Each row is a point on a tangle of strands that fork, close into loops and nearly touch. The rows are in no order.
In the rows, zero is written as 128.
Two points are linked if the straight distance between their rows is under 172. Some points are linked to none.
z646: [149 127  95 162 117 123 160 109 105 144 107 132 172 153 153 124  92 152
 114 179 171 154 118 127 149 134 135 128 100 191 149 151  87 119 135 148
 112 145 152  88 135 110 139 154 137 137 114 124 117 130 169  85 127 131
 122 110 117 123 131  92 100 141 139  89 121]
z970: [116  96 132 171 115 139 158 122  73 110 131 160  90 127 165 118 103 213
 114 130 140  94  91  95  71 148 125 142 141  83 155 106 126 119 119 109
 152 177 141  99 166  76 173 136 113 110  97 100 187 153 163 141 190  95
 166 171 156 139 178 119 126 153 109 122  53]
z375: [105 139 177 161 103 122 181 158 152  47 151 100  32  79 138 127 172 147
 101 130  91 112 109 161 120 158 110 124 169 118 108 132 178 136  62 128
 158 191  73 161 142 121 110 152  91 108 170  97 197 120 172 134 167 102
 149 138 143 133 161 169 174 128 140 165  83]
z17: [ 95  87 165 114 101 151 110 151 162  59 140 128  81 122 169 123 146 120
 178  64  81 113 174  94 143 119  97 131 153  84 146 121 170 130 137  91
 147 123 116 175 119 145 121 127 118 104 130 172 131 131 115 151 122 167
 142 109 112 170 111 134 145  84  92 160 123]
z355: [150 126  90 150 133 126 101  80 113 167 143 113 190 160 159 102 113 142
  81 151 133 189 157  89 140 129 142 158 103 136 125 151  84 149 176 134
 117 120 165  89  82 153  85 137 148 102 108 160  72 129 126  78  85 159
  88  84  52 146 109 122 105 164 109  77 194]
z626: [ 93 110 119 162  91 141 164 116 159  64 135 132 166 146 156 121  99 134
 135 168 168 162 161 102 197 111 106 117  61 182 122 153 108 115 160 128
 145 145 162 123 135 139 145 146 135  89 143 153 153 146 153 137 112 171
 154  83  68 172 104 107 103 127 130 120 121]
z498: [134 137 126 170  81 115 141 123 119 134 122  99 168 103 110 139 102  91
 113 152 108 186 163 152 169 140 149 134 137 218 143 180 120 114 125 107
  96 141 132 113 130 174  66 152 119 131 142 151  76 125 148  85 105  76
  89  50  58 140 127  92 116 171 109  98 160]
z549: [ 87 118 111 114 151 157  77 104 148  98 123 166 182 145 141 148 127 134
  96 131 156 110 151  76 102  77 115 111  71 110 117 100 117 150 193 130
 137  76 128 131  83 184 190 110 183 101 102 160 116 143  94 163 125 164
 127 144 121 134  99 102 102 127 113 154 126]
z732: [158 133 149  78 117 108 114 155 136 171 120 105 117 134 104 105 148  74
 222 121 103 129 139 169 184 158 138 136 167  98 125 146 166 116 120 134
 125 115 119 158 145  95  83 110 116 154 145 129 113  79 123 144 102 166
 134  99 126 107 115 131 152  67 137 139 142]
z228: [137 153 149 102 141 107 141 157 141 135 127 111  75  94 108 123 152 113
 147 108 107 103  84 180 119 149 119 122 162 114 108 109 157 129  87 148
 137 150  88 151 154 104 111 122 114 146 151  85 149 115 133 130 146 114
 131 142 170 107 161 169 158 111 147 143 106]
z249: [126 107 128 165 112 131 158 126  87 131 122 136 142 140 157 116 105 157
 118 122 119 129 133 105 111 142 121 143 162 100 143 118 137 114 115  96
 121 194 143 117 148 113 123 148 127 121  99 137 117 132 157  93 151 111
 130 112 117 150 142  93 122 147 110 122 107]
z503: [160 160 127 133 196 109  73  85  72 205 154 103 172 132  90 113 129 149
  86 116 127 160 120  97 117 139 138 160 109  59 110 124 102 159 151 142
 145 117 150 148 125 149  62 115 152 133 107 142  84 122 101 114  94 154
  85 172 138 108 141 153 120 160 150  85 212]
z801: [139 107 129 132 122 128 130 144  85 149 117 144 158 149 138 113 106 140
 140  84 118 132 144 107 107 137 126 148 174  81 152 113 131 108 133  99
 124 167 144 123 152 119 119 147 135 131  98 155  93 131 126  94 132 130
 132 117 121 139 125  99 130 128 102 137 128]
z314: [126 168 139 184 149 128 163 130 105 124 145 113 127  96 129 134 134 135
  78 160 120 125 109 137 116 125 125 117 114 166 108 129 122 147  98 126
 141 184 127 121 152 127 121 139 115 137 142  94 141 132 151 112 159  74
 107 149 155 128 194 144 127 180 161 124 109]
z206: [114 151 197 131 177 157  99 140 146 102 173 100  95 105 127 139 154  86
 106  42  70 120 149 105  91 120 121 142 168  47 121  98 155 161 119  91
 164 153 107 204 144 163  80 123 135 121 141 149 123 116  79 148 140 138
 106 155 138 147 165 162 170 135 141 159 161]
z981: [116 154 156 170 100 126 182 150 133  61 135 106  58  73 130 151 176 130
  69 132  82 110 118 167  89 144 129 137 188 140 127 133 164 135  52 103
 127 206  70 140 135 148  98 166  92 123 159  89 168 121 165 104 175  41
 121 139 139 122 181 143 174 149 132 153  71]
z358: [175 146 102 122 184 109  67  73  56 220 141 110 167 158 110  97 127 168
  90 133 147 155 109  87 118 140 173 167 103  71 119 141  90 142 158 166
 123  98 158 119 113 123  82 106 153 129  84 125  76 121 118  96 103 174
  99 172 127 113 123 142 118 149 150  67 217]
z125: [119 102 143 110 190 152  81 117  89 178 136 163 138 146 113 132 109 172
 116  59 135  91 106  90  53 112 136 143 129  40 142  77  96 131 156 119
 158 102 135 127 150 122 160 112 151 132  98 113 107 158  89 151 146 151
 133 207 174 107 145 122 135 141 126 131 134]
z797: [143 177 162  99 201 112  99 127 135 182 146  99 116  94  70 146 167  74
  91 101 111  96  97 177  87 108 138 122 145 112  84  91 140 159 100 136
 141 104 102 168 139 140  88 102 133 161 158  85 111 120  71 163 130 113
 104 181 188 102 175 193 157 143 165 125 172]
z514: [164 142 102 110 126 131 102 132 175 136 129 109 150 123 100 171 138  58
 112 139  95 149 172 146 149  90 163 108 138 217 122 149 101 136 142 106
  71  75 136 120  75 171 118 116 121 164 154 155  90 112  67 128 111  74
  90  68  77 132 107 120 112 150 112 122 169]
z235: [179 120 107  52 137 110  96 139 118 192  90 136 174 174  96 121 127  95
 185 130 143 132 110 165 137 126 157 129 160 103 163 136 122 105 141 138
  84  91 138 101 141  79 134  97 121 184 118 116 110 120  99 135 110 146
 153 110 146  98 107  91 131  63 138 132 112]
z879: [123 137 142  86 199 125  92 122 139 177 138 122 122 121  81 132 152 106
 128  81 126  91  88 152  92 112 128 119 134  80 108  84 135 150 130 134
 146 102 114 158 143 119 118  94 143 153 145  94 122 135  81 168 136 141
 131 178 187  98 153 183 147 124 158 135 145]
z613: [138 128 103  65 182 137  77 117 151 182  84 146 153 132  87 156 162  91
 102 113 133  84 108 168  81  92 152 115 136 141 139  96 121 143 139 129
  92  52 106 111  88 159 153  77 145 187 127 100  92 142  57 152 124  90
 103 149 185  74 135 142 131 127 139 141 132]
z165: [139  91 133 141 131 150  87 102  63 165 140 162 111 175 184 103  82 216
 111 123 161 120 120  38  91 143 165 152  89  76 122 133  97 110 148 147
 140 114 145  75 136  93 158 111 149  91  65 112 125 141 145 119 152 171
 138 187 126 164 114 102 127 144 112  92 157]
z336: [109 182 153 138 183 130 114 127 184 115 177 105 110  92  83 156 185  83
  80 143 136 107 147 139 114  92 111  89  74 167  62 103 139 158 128 140
 149  79 133 173  91 174 127 107 130 104 158 134 152 115  86 172 100 108
 100 160 147 147 128 231 124 159 146 137 199]
z832: [ 85 132 134 131 182 155  80 101 140 111 146 138 159 118 118 140 144 138
  82 111 146 111 138  89  91  78 103 108  69  93 104  82 127 162 178 126
 149  88 127 155  99 189 153 104 173 108 115 158 127 148  84 167 115 149
 112 187 154 133 123 152 109 154 129 140 164]
z775: [103  73 114  60 112 129 107 148 146 126  84 158  95 136 129 131 125 139
 191  76 132  90 111 136  94 144 116 132 161  59 151  93 152 112 137 122
 114  90  97 120 102 110 178  98 129 157 116 121 161 144 103 149 136 133
 146 132 151 110 102 109 133  66  93 182  93]
z782: [176 149  99 132 155 111 105  85  73 211 139 123 171 165 119 107 104 163
 114 163 166 158 102 105 150 151 170 147  89 127 116 155  87 135 150 172
 117 113 151 103 132 107 111 119 145 130  98 124  89 126 144  89 108 174
 117 158 125 108 119 119 108 138 157  65 170]
z842: [122  90 104  63  89 114 132 150 145 134  91 150  93 143 127 116 113 126
 224 115 147 112 103 167 139 163 125 121 162  81 157 118 151 104 116 141
 109 103 113 121 124  81 167 109 107 163 130 124 178 127 127 141 123 145
 165 110 143 114  91 104 136  46 106 162  89]
z877: [104 157 166 170 111 118 181 156 127  61 154  97  73  98 133 113 155 138
 130 147 119 125 108 148 152 146  97  98 118 142  98 144 164 127  84 134
 162 192 116 156 168 104 124 154 110 109 166  91 188 127 180 144 160 115
 156 127 142 138 169 171 147 147 153 144  95]
z34: [ 94 116 101 136 138 158  86  90 126 102 141 149 171 158 165 121 102 169
  94 146 162 145 154  45 124  97 119 129  60 113 110 112  92 138 191 143
 149  89 148 111  93 174 172 120 171  83  93 161 120 141 125 131 106 183
 121 158 101 150  94  90 105 138 105 114 147]
z876: [147 112 147 169  83 113 171 118  58 143 136 159  98 118 140  95  83 194
 146 124 141 120  92 127  90 176 128 148 171  58 168 126 151  88  89 112
 143 205 150 113 187  57 136 159 108 119 105  96 172 132 184 127 184  98
 161 138 141 125 168 108 132 151 123 122  69]
z770: [152 195 172 125 140 119 154 155 178 125 170  75  41  67  88 163 180  89
 103 152  72 102 112 204 116 143 125 154 173 200  76 137 155 140  77 147
 168  88  91 162 106 138  97 119  91 124 161  90 138  90 125 127 130  69
  94 141 170 108 144 204 164 136 152 154 135]
z766: [144 125 133 168  81 110 171 123  76 128 130 134 128 147 131  96  86 172
 176 160 178 148  87 129 159 163 118 118 103 128 154 161 123  92 117 146
 158 184 169 125 196  48 146 164 121 111 120 113 168 132 202 137 156 155
 177 127 131 128 131 112 108 125 149 102  95]
z357: [114 122 147  98 180 135  92 130 115 159 137 143 130 130  97 131 126 142
 135  66 133  87  89 120  86 117 117 125 127  62 126  85 122 134 148 126
 156 115 123 141 158 112 151 109 141 132 121 107 128 154  94 165 147 147
 148 184 177 112 154 155 139 125 141 135 125]
z204: [ 97 137 119 170 136 138 179 138 101  82 113 131  96 118 129 134 140 173
 101 166 165  99  60 144 101 146 103  99  96 153 145 124 128 127 107 150
 146 183 127 102 154  88 185 142 115 119 132  60 204 151 189 145 187  91
 162 176 180 105 187 148 118 152 155 134  51]
z409: [152 124  91 117 134 133  97 124 159 142 114 142 194 140 121 162 117  93
  84 148 124 159 175 116 128  76 144 109 119 188 135 130  79 143 167 109
  71  83 141  90  72 184 134 128 133 161 137 164  82 141  65 106 106  91
  91  82  69 122  97 104 103 151 102 120 156]
z326: [ 80  83 124 141 115 165 125 130 127  69 122 154 142 149 185 120 113 162
 122 104 120 115 166  61 103 103  91 130 125 108 144 106 128 121 156  86
 146 148 142 112 113 155 165 133 141  92  93 169 114 159 114 126 136 135
 143 128 110 174 115  87 110 122  78 136 102]
z540: [127 120  96  96 115 102 156 145 119 127  87 142  95 117 107 125 114 159
 160 116 166 102  56 179  97 155 120  97 139 124 158 113 142 107 101 159
 106 147  97 110 152  68 184 132 117 152 138  68 182 155 159 127 164 105
 161 148 183  86 148 131 127 102 140 137  57]
z557: [ 77  89 101 109 122 153 121 135 145  67  84 165 142 140 164 135 137 146
 112  90 125  92 146  89  80 100 104 125 141 100 152  92 138 121 161  94
 112 131 108 109  90 168 180 127 160 114 101 157 120 157 102 123 148 107
 137 118 128 140 109 103 121 115  80 172  77]
z937: [193 147  99  76 148 125  84 129 149 175 110 105 165 136  83 157 131  54
 116 133  87 128 140 171 131  92 187 117 164 186 128 148 108 134 139 116
  63  59 137 112  92 154 103  96 132 197 136 137  72 125  51 135 118  63
  75  96 131 104 119 109 114 150 121 123 159]
z99: [147 190 180 125 139 105 157 154 154 134 153  81  63  77  92 136 159  87
 126 141  87 109  99 201 132 146 121 130 158 163  76 135 162 128  70 157
 155 128  88 160 147 117  85 124 108 136 164  66 145  91 139 133 142 102
 116 142 173 103 164 187 168 130 163 130 122]
z971: [149 141 134 161 117 111 159 123  64 154 117 135 123 109 122 112 104 160
 142 126 128 125  93 145 108 165 128 140 175  92 150 124 146  97  86 122
 126 207 133 119 182  84 114 151 114 137 110 102 136 120 171  99 174  86
 141 131 148 112 173 109 137 148 132 114  89]
z580: [139 109 118 140 114 141 114 108  79 159 139 153 141 185 163 104  69 187
 145 142 179 147 127  61 140 144 141 153  74 109 124 148  85 100 163 153
 156 118 164  92 150  84 152 134 144  84  89 137 125 136 157 128 122 192
 153 162  98 154  91  82 117 116 125  92 147]
z239: [135 133 140 153  97 106 138 117  88 160 141 117 176 166 120  92  83 141
 174 141 159 191 137 109 190 162 123 143  93 119 112 180 126 115 145 143
 158 153 163 138 173  92  89 146 130  87 128 153 107 118 158 123  98 185
 149  92  78 142  95 101 112 112 145 101 159]
z996: [142 150 113 147 124 126 112 129 172 121 166  96 144  96  98 166 141  78
  87 140  95 173 172 120 155 100 137 101 107 232 103 148 106 153 136 107
  99  99 130 149  91 184 107 132 118 124 164 170  93 116  99 112  94  75
  87  69  58 147 118 145 101 175 126 104 196]
z187: [ 68 103 130 189 140 166 156 109  99  67 132 155 103 127 179 131 128 208
  84 154 137  97 111  79  83 134 104 127 103 125 123 105 130 141 136 103
 156 177 136 105 135 129 186 126 129  86 106 118 182 156 161 144 190  93
 155 173 152 161 179 122 113 157 114 141  52]
z740: [133 119 103  95  95 121 145 137 172 117  93 138 114 141 132 124 135  93
 201 161 143 123 123 169 178 132 128 115 129 138 144 142 130 108 120 149
 103 100 123 121 113 104 146 109 106 153 141 118 169 115 128 142 109 143
 158  83 124 122  99 114 134  65 130 147  93]
z175: [137 116 152 170  68 113 166 122  77 137 135 130 146 159 137  91  74 166
 183 145 170 178 127 115 182 168 114 136 100 117 137 178 130  93 130 132
 165 177 173 136 185  67 111 168 123  83 116 139 141 119 185 131 127 171
 171  99  85 151 102  89 109 113 134 103 129]
z50: [138 159 113 175 135 117 161 122 109 136 125 112 151 113 133 136 114 139
  87 179 144 143 112 143 137 126 128 115  91 204 128 146  98 133 110 143
 119 152 141 105 141 118 130 143 124 143 136 108 124 135 157 100 145  91
 103 127 146 125 164 128 101 168 155 101 121]
z579: [ 72  97 137 179 140 173 132 107 105  72 144 152 125 135 197 126 117 198
  73 135 121 112 142  48  90 110 102 132 100 110 121  97 129 153 145 100
 162 160 140 105 118 153 173 116 134  81  95 151 152 157 133 135 171 119
 142 170 131 175 152 109 109 152  96 131  89]
z561: [162 109  81  75 128 129 105 128 127 160  73 157 198 177 125 141 115 110
 144 138 147 132 131 138 126  96 152 124 161 135 168 130 102 107 158 130
  67  98 135  69 111 118 157 118 134 175 107 127 104 136  94 109 112 123
 138 102 127 105  95  70 128  90 112 133 100]
z329: [140 138 140 128 122 112 123 126 115 158 136 116 184 155 112 107 105 119
 164 131 145 164 140 115 179 135 122 129 103 127 113 153 120 128 145 138
 133 145 151 141 154 113  99 135 133 117 139 160 105 122 126 125  93 181
 138 100 100 132 106 110 116 119 150 110 156]
z135: [150 105 172  86 109 121 103 164 123 153 132 121 107 126 112 105 137  90
 220  67  81 135 152 148 156 170 132 151 194  54 154 137 179 109 127 113
 130 115 112 179 144 104  71 118 114 138 132 150 119  78 117 138 111 174
 133 107 119 114 108 130 162  69 115 163 143]
z676: [103 142 116  91 118 142 136 148 203 110 112 128  88 126 134 124 163  81
 183 166 130 102 136 162 168 135 119 121 108 146 108 123 140 121 126 150
 144  86 118 143  97 133 154 101 114 128 146 118 163 113 121 163 107 150
 133 103 131 122 102 154 133  89 132 163 116]
z448: [138 102  89 187  55 120 196 110  97  95 103 131 129 120 160 125  98 151
 121 178 166 156 127 150 130 145 122 127 139 181 183 171 133 105  85 107
 101 203 161  92 141 100 123 182 118 134 121 117 131 126 226  89 164  97
 158  76 124 129 137  78  98 149 131  91  86]
z93: [ 89  94 128 137 101 146 136 133 141  72 125 139 147 150 161 121 117 142
 147 125 140 138 163  84 155 104  93 121 103 130 132 128 127 115 158 110
 140 145 144 132 132 144 158 140 140  96 119 166 129 154 127 132 119 157
 152 111  96 171 108  96 117 114 102 134 111]
z35: [ 98 167 131 111 116 140 148 151 222  97 151 111  79 121 125 127 168  73
 187 189 128 112 148 159 202 130 110 119  85 167  87 141 142 122 119 157
 172  71 141 164 102 137 143 111 113 105 163 125 169  96 132 179  93 171
 130 104 115 130  94 180 132  92 136 157 128]
z310: [108 111 189 120 136 149  98 152 138  78 152 128  83 113 157 123 134 116
 157  31  72 115 158  89 107 121  99 136 165  50 140 102 162 136 130  90
 161 130 121 180 148 137 112 126 120 112 127 151 124 131  97 162 135 159
 136 144 132 162 137 144 154  97 109 162 140]
z546: [139 122  82  80 176 137  90 113 116 184  71 171 181 152  92 158 129 124
  99 130 150  87  92 138  88  93 163 121 130 145 163 100  91 128 156 153
  75  71 113  80 111 148 181  98 154 176  93  88  86 149  90 121 131 107
 125 165 188  65 130 104 125 124 128 128  97]
z368: [127 174 151 125 162 127 121 135 194 125 177  99 115  93  97 147 179  66
 117 148 115 126 165 137 147  95 122 100  96 184  74 121 142 157 123 128
 137  78 133 176  93 173 113 108 120 123 166 154 132  98  90 153  95 121
  96 123 115 141 116 212 127 149 148 129 202]
z22: [104 124 115 188  86 117 172 106 138  93 141 113 172 133 152 115 102 129
 120 182 166 194 154 116 202 133 112 121  59 195 127 175  97 131 143 137
 147 155 170 113 135 128 116 161 128  92 150 149 138 131 179 118  99 161
 135  70  56 159 116 109  95 139 148 102 142]
z604: [141  93 159  86  87 117 122 158 117 118 128 139  86 116 125 109 123 124
 192  43  82 120 144 141 121 163 125 144 210  41 168 121 178 106 108 107
 113 139  99 160 141 105  91 142 111 138 131 145 128 103 127 123 126 141
 143 111 118 127 111 116 159  76  99 166 122]
z941: [123 130 140 129 117 115 118 122 162 127 154 114 175 137 116 121 124  77
 153 144 133 172 174 114 194 113 122 118  87 148  98 155 123 144 152 125
 128 113 150 154 124 149  95 126 129 118 164 174 120 113 100 142  75 185
 125  89  81 147  99 133 118 124 146 115 181]
z254: [111 134 156 162  99 120 165 148 133  86 139 106 120 119 130 106 136 125
 154 132 121 137 134 132 178 142 108 108 119 138 116 149 158 118 109 123
 148 177 131 162 171 113 110 151 124 110 145 133 151 122 167 139 135 142
 152  98 116 146 145 136 140 133 143 123 122]
z807: [189 127 129  55 135 102  98 150 114 205  97 107 149 155  97 110 137  76
 212 117 116 143 123 180 159 145 163 134 181  91 148 147 145 111 123 134
  90  91 130 120 142  82  99  93 118 184 131 122  95  96 100 145 105 143
 138 101 139  97 117 103 136  62 141 136 131]
z577: [114 161 164 120 129 131 170 164 203  98 150 103  19  68 120 175 188 113
  97 150  74  86 120 193 110 147 105 150 173 195 100 107 155 146  76 135
 174  86  82 144  82 153 129 120  82 112 156 110 153 106 128 125 122  76
  94 149 157 107 113 200 148 122 136 183 120]
z994: [163 103  79 101 126 137 105 126 125 157  78 155 211 178 142 149 100 110
 106 142 130 151 157 124 125  87 156 132 162 166 158 133  81 124 162 107
  61 107 148  60  88 155 135 134 135 173 103 151  73 137  89  91 109 109
 110  90  91 120  88  62 119 127  88 118 125]
z402: [101 112 112 113  87 124 175 162 182  74  95 135  49  94 155 141 158 135
 133 138 115  93 119 176 124 143 111 118 158 146 125 118 162 124  80 131
 107 136  74 130  94 131 142 136 100 139 145 115 177 137 156 120 147  92
 131 124 150 118 110 147 139 100 119 161  77]
z163: [135 160 148 134 203 116  83  99 101 165 158 101 172 117  97 119 135 116
  89 102 113 152 136  99 113 113 117 137 104  68 103 112 118 169 146 125
 143 122 142 170 129 164  67 121 151 144 135 161  98 125  81 131  87 158
  81 164 137 122 136 160 115 159 150 108 210]
z31: [175 151 109  78 176 125  82 123 142 187 111 117 160 128  82 151 146  68
 112 131 112 113 130 167 109  93 160 111 143 158 121 123 118 147 132 129
  83  57 127 126 105 148 114  90 142 194 140 126  79 127  56 148 113  90
  91 142 161  95 131 142 127 139 144 118 169]
z330: [115 129 165 138  91 126 153 150 171  89 156 102 102 111 134 119 167  90
 161 133  83 126 167 150 195 133 118 122 134 154 107 153 171 123 116 117
 150 136 102 183 134 139  83 140 113 104 163 153 134  90 153 132 110 161
 120  83  97 148 117 160 157 118 138 135 148]
z752: [141  96 153  98  99 119 117 157  92 125 118 159 120 137 133 108 111 135
 163  30  94 125 146 112  92 152 120 152 206  31 176 113 161  99 116  89
 111 150 126 141 153 109 108 150 123 133 108 144 105 124 115 116 127 128
 142 116 120 137 115 102 141 100  82 163 116]
z633: [100 154 149 153 197 138  93 102 123 122 176 108 141 108 114 129 149 127
  64 105 121 133 134  86 104  93 102 124  82  76  89  95 112 185 161 122
 162 121 139 170 116 171 102 115 148 117 140 163 132 144  79 158 105 144
  93 187 144 145 144 174 115 172 138 125 195]
z405: [106  81 135 108  74 134 123 145 158  70 118 147 117 144 151 113 120 129
 199 101 132 124 155  99 159 124 104 128 134  99 145 136 148 103 144 109
 131 127 134 144 132 114 149 133 123 106 123 160 146 139 123 148 114 166
 175  94 100 164  93 102 133  73  91 150 101]
z667: [142  88 139 131 158 154  87 112  60 187 135 169 120 170 158 112  85 207
 102  93 139 106 119  57  60 136 160 161 122  51 133 104  95 122 141 127
 147 119 147  86 138 105 150 109 149 123  76 113 108 146 124 122 157 156
 129 202 148 146 129 108 135 149 111 111 151]
z794: [148 177 147 144 141 128 118 138 175 117 180  80 109  75  84 167 176  68
  86 128  82 150 174 136 129 104 138 109 125 221  73 136 142 155 109 109
 124  95 118 172  96 182  92 124 113 115 168 155 100  95 109 119 110  66
  77 108  93 143 129 187 138 176 143 114 202]
z485: [129 113  77 129 144 141  90  86 121 147 139 136 182 176 168 110 110 156
  82 149 160 168 156  65 129 108 143 150  83 120 120 129  72 146 190 146
 120  94 159  88  73 163 120 129 160 101  96 162  90 134 112  91  84 176
 105 130  69 145  87 107 109 149 106  83 185]
z193: [ 97 126 144 107 101 128 171 175 190 100 121 117  16  80 139 151 164 118
 141 154  86  94 113 195 130 157 101 140 175 159 108 102 157 134  71 136
 158 113  67 144  94 140 129 127  85 131 160 116 174 108 154 135 117 113
 109 141 157 104  93 169 149  97 126 178  96]
z178: [136 116  98 184  51 116 185 122 113  80 101 119 126  98 144 137 116 116
 111 163 133 157 145 172 144 128 136 123 162 206 177 181 148 101  84  88
  86 186 138 100 132 140 102 187 111 146 136 118 101 131 200  84 154  58
 126  61 103 128 142  76 114 170 111 100  96]
z880: [126 136 109 176 109 108 140  92 131 143 154 104 186 133 143 101 102 122
 106 173 142 208 165 110 192 141 125 147  77 174 122 178  97 145 160 144
 136 135 165 103 117 149  81 147 135  87 137 160  95 123 148  97  76 157
 107  54  38 148 119 118 100 154 137  82 183]
z121: [119 115 107 110 107 123 147 131 108 122 101 159 120 142 119 120 103 166
 174 137 188 105  67 129 119 150 119 101  95 125 164 125 121  87 139 171
 133 129 129 116 170  68 207 130 132 117 112  89 184 154 168 148 152 146
 185 150 165 107 128 112 114  99 132 131  54]
z244: [120 136 135 104 142 103 150 152 125 131 112 125  82 107 108 125 137 142
 148 100 133  96  62 177 103 159 114 107 150 109 123  98 141 127 100 153
 135 151  93 128 165  80 154 122 115 143 144  69 174 147 133 143 156 111
 150 153 180 105 170 158 146 110 149 143  79]
z987: [149 109  94 142  53 108 168 129 138  78  89 133 115 101 142 139 131 110
 128 138 105 144 143 176 146 125 140 124 184 184 176 170 146 104  88  95
  68 162 105 106 115 139 112 174 109 152 132 131 103 132 178  89 135  60
 130  68 105 120 126  88 131 139 103 118  87]
z29: [ 82  74 110  81 120 150  98 141 152  86  81 166 124 142 151 140 141 140
 151  69 130  88 130 100  75 111 106 129 145  75 154  86 153 121 156 107
 117  98  96 118  97 149 189 105 154 128 102 138 138 157  93 143 140 125
 144 127 139 128 106 107 126  87  86 187  81]
z393: [131 111  96 127  58 107 182 150 165  63  93 129  67  89 151 142 148 125
 128 133 103 117 128 180 128 138 124 118 174 169 155 152 164 116  69 115
  77 148  79 117 106 128 132 159 101 158 149 124 151 133 176 102 146  74
 130  97 125 113 114 118 138 113 117 140  73]
z563: [139 129  78 111 168 140 114 109 110 167  90 175 178 160 117 152 102 148
 101 161 180 102 101 112 116 113 170 126  90 161 152 111  78 118 155 177
  97 100 122  77 124 135 197 115 159 145  87  92 109 134 137 104 139 138
 141 161 166  82 121  92 111 134 130 120  98]
z591: [138 193 153 134 189 121 124 124 122 165 150 106 119  90  84 155 154  99
  53 112 102 100  96 163  78 108 142 130 142 141  88 104 121 162  88 133
 133 145 105 136 142 146 107 120 121 152 144  86 113 137  81 131 151  60
  87 174 182 108 198 167 156 175 159 131 140]
z232: [161 147  87 117 167 122 108  98  99 188 120 150 173 158 108 133  99 151
 116 176 193 133  93 111 150 127 178 125  69 160 135 136  71 126 154 191
 111  95 143  94 135 122 161 111 143 143 116 106 117 133 140 110 112 175
 138 168 151  92 117 105 108 134 154  90 141]
z496: [119 177 145 172 177 129 140 118 107 147 151 115 130  98 121 146 145 129
  50 141 102 120 113 128  89 118 132 131 128 127  96 100 119 170 100 124
 141 172 117 131 136 149 111 126 124 134 137 114 124 135 109 119 152  76
  92 167 155 128 193 156 137 189 150 124 137]
z192: [143  98  91 155 109 139 148  93  95 145 116 150 153 190 178 111  72 184
 130 172 195 163 124  84 154 146 158 144  81 157 137 159  79 103 156 159
 123 139 164  77 133  98 150 145 152  99  97 133 137 123 191  96 123 177
 153 131  92 155  96  78 108 123 130  85 133]
z139: [104 125 166 136 101 135 129 145 180  96 164 102 123 126 132 118 151  77
 171 131 103 143 186 126 210 115 122 121 103 147  97 159 153 136 141 112
 143 124 134 185 127 145  90 129 126  98 170 179 129  98 123 152  92 193
 129  82  79 165 102 157 142 115 137 133 170]

A tip is a point with one link. Name the tips that can be reached along the links from each point below, in the order of the rows.
z175: z981, z766
z393: z448, z121
z409: z206, z336, z35

A piece is two or more points that can be reached from each other along the links. Count, over all rows, the pieces, the separate loops (a circle has one, a figure eight two, a Y none), the forks (points with three links) and the tips (points with one).
pieces: 4
loops: 2
forks: 3
tips: 7

A fork is a point with three links, a tip a point with one. Leave the first point through the second and follow the links. Name the first fork or tip that comes.
z503, z163: z93
z139, z941: z766
z163, z503: z514
z239, z329: z981
z99, z770: z448
z35, z676: z326
z178, z987: z121
z557, z29: z35
